Each row is a point on a landscape with many valleys, with its height.
From any point a ball takes the steepest step (drop divided by distance) to one of its 4 nearest points. It stops when none of these is lower. Distance is the straight distance between rows; heights are no part of it.
(365) h=4.29: [124 112 150 110 123 173 164 144]
(243) h=3.01: [188 119 143  89 118  99 118 122]
(150) h=4.98: [ 98 104  89 164 104 185 148 144]
(603) h=2.61: [ 91 104 118 165  99 191 162 149]
(408) h=2.70: [138 142 121 118 153 104 105 122]
(522) h=5.97: [117  97 129 132 100 181 164 142]
(69) h=4.63: [140 107 124 111 121 160 153 134]
(543) h=7.29: [126  84  77 153  82 175 153 142]
(377) h=2.32: [186 135 107 120 129  55  84  98]
(11) h=2.50: [ 93 149 123 132 159 130 122 134]
(143) h=5.58: [ 57 132  62 178 134 165 134 136]
(240) h=1.64: [ 66 153 152 139 155 171 150 147]
(638) h=3.58: [122 122 138 118 137 160 146 143]
(705) h=2.25: [165 120 161  85 126 125 136 137]
(166) h=1.35: [152 154 120 131 143  53  82 101]
(107) h=6.69: [133 103  73 129 130 152 133 130]
(183) h=4.99: [ 59 134  86 164 145 168 138 135]
(595) h=1.87: [136 153 175 115 138 100 116 127]
(456) h=4.90: [109 112 125 138 118 180 159 145]
(609) h=4.61: [ 80 133 111 149 143 165 140 134]
(145) h=3.28: [116 137 104 129 152 127 116 127]
(401) h=1.16: [110 112  99 144 124 170 145 137]
(51) h=3.40: [111 162 149 130 156 107 113 126]
(194) h=1.49: [175 144 137 128 125  49  88  93]
(294) h=4.26: [ 91 173 167 134 161 106 116 131]
(527) h=2.42: [179 135 146 111 121  66  98 103]
(155) h=5.44: [145  94  97 108 114 154 145 128]
(164) h=5.93: [169  96  90 101 123 130 129 122]
(496) h=1.27: [ 86 106 148 153  95 202 176 157]
(704) h=2.94: [161 123 147  98 130 115 121 131]
(125) h=2.48: [186 119 170  77 107 100 128 124]
(617) h=5.32: [ 81 125  67 159 143 156 128 129]
(469) h=1.85: [ 66 163 145 134 165 150 134 144]
(367) h=5.29: [133 110 110 117 134 147 134 134]
(730) h=1.23: [155 150 172 119 133  72 103 114]
(633) h=2.09: [167 135 147 105 132  87 108 119]
(147) h=0.42: [155 153 151 132 134  60  92  98]
(256) h=1.19: [159 150 197 134 111  52 104  90]
(157) h=1.14: [162 139 190  98 122  93 125 126]
(493) h=6.80: [ 95 100  76 195  61 183 145 159]
(375) h=2.63: [102 129 154 126 144 163 146 148]
(463) h=1.54: [170 146 163 132 116  45  99  86]
(482) h=3.06: [201 106 103  86 120  89 116 116]
(667) h=0.31: [133 166 193 140 131  59 104 104]
(346) h=0.99: [143 153 178 136 125  50  99  90]
(92) h=4.84: [ 90 136  85 146 159 145 122 128]
(269) h=0.64: [ 67 129 133 159 128 195 161 153]
(309) h=1.21: [ 40 157 132 157 153 177 149 147]
(450) h=1.73: [158 127 182  93 129 123 138 136]
(515) h=5.13: [113 107  76 143 125 159 137 129]
(551) h=2.84: [180 125 100 103 129  94 104 115]
(646) h=6.50: [110  97  69 157  97 172 144 136]
(553) h=2.64: [140 132 146 108 143 118 127 133]
(87) h=6.83: [127  87 107 134  96 177 161 138]
(488) h=1.92: [130 159 128 131 154  74  90 110]
(343) h=6.16: [165 106 110  97 125 130 129 128]
(587) h=3.72: [104 130 113 135 148 150 135 138]
(285) h=6.21: [ 73 110  86 180 101 180 145 146]
(193) h=1.61: [190 127 196  83  97  78 126 119]
(363) h=4.69: [103  97 106 152  93 187 160 144]
(495) h=2.01: [139 154  96 130 158  77  84 108]
(652) h=4.71: [144 112 157  87 117 159 153 140]
(738) h=2.78: [121 151 160 122 155 121 123 134]
(526) h=1.96: [187 132 173  99 109  70 113 112]
(542) h=3.98: [103 150  81 138 166 113 102 126]

Where does a ball stop that starts at each point below?
(408) | (147)
(183) | (401)
(638) | (269)
(633) | (147)
(51) | (157)
(363) | (269)
(125) | (157)
(377) | (147)
(343) | (157)
(738) | (157)
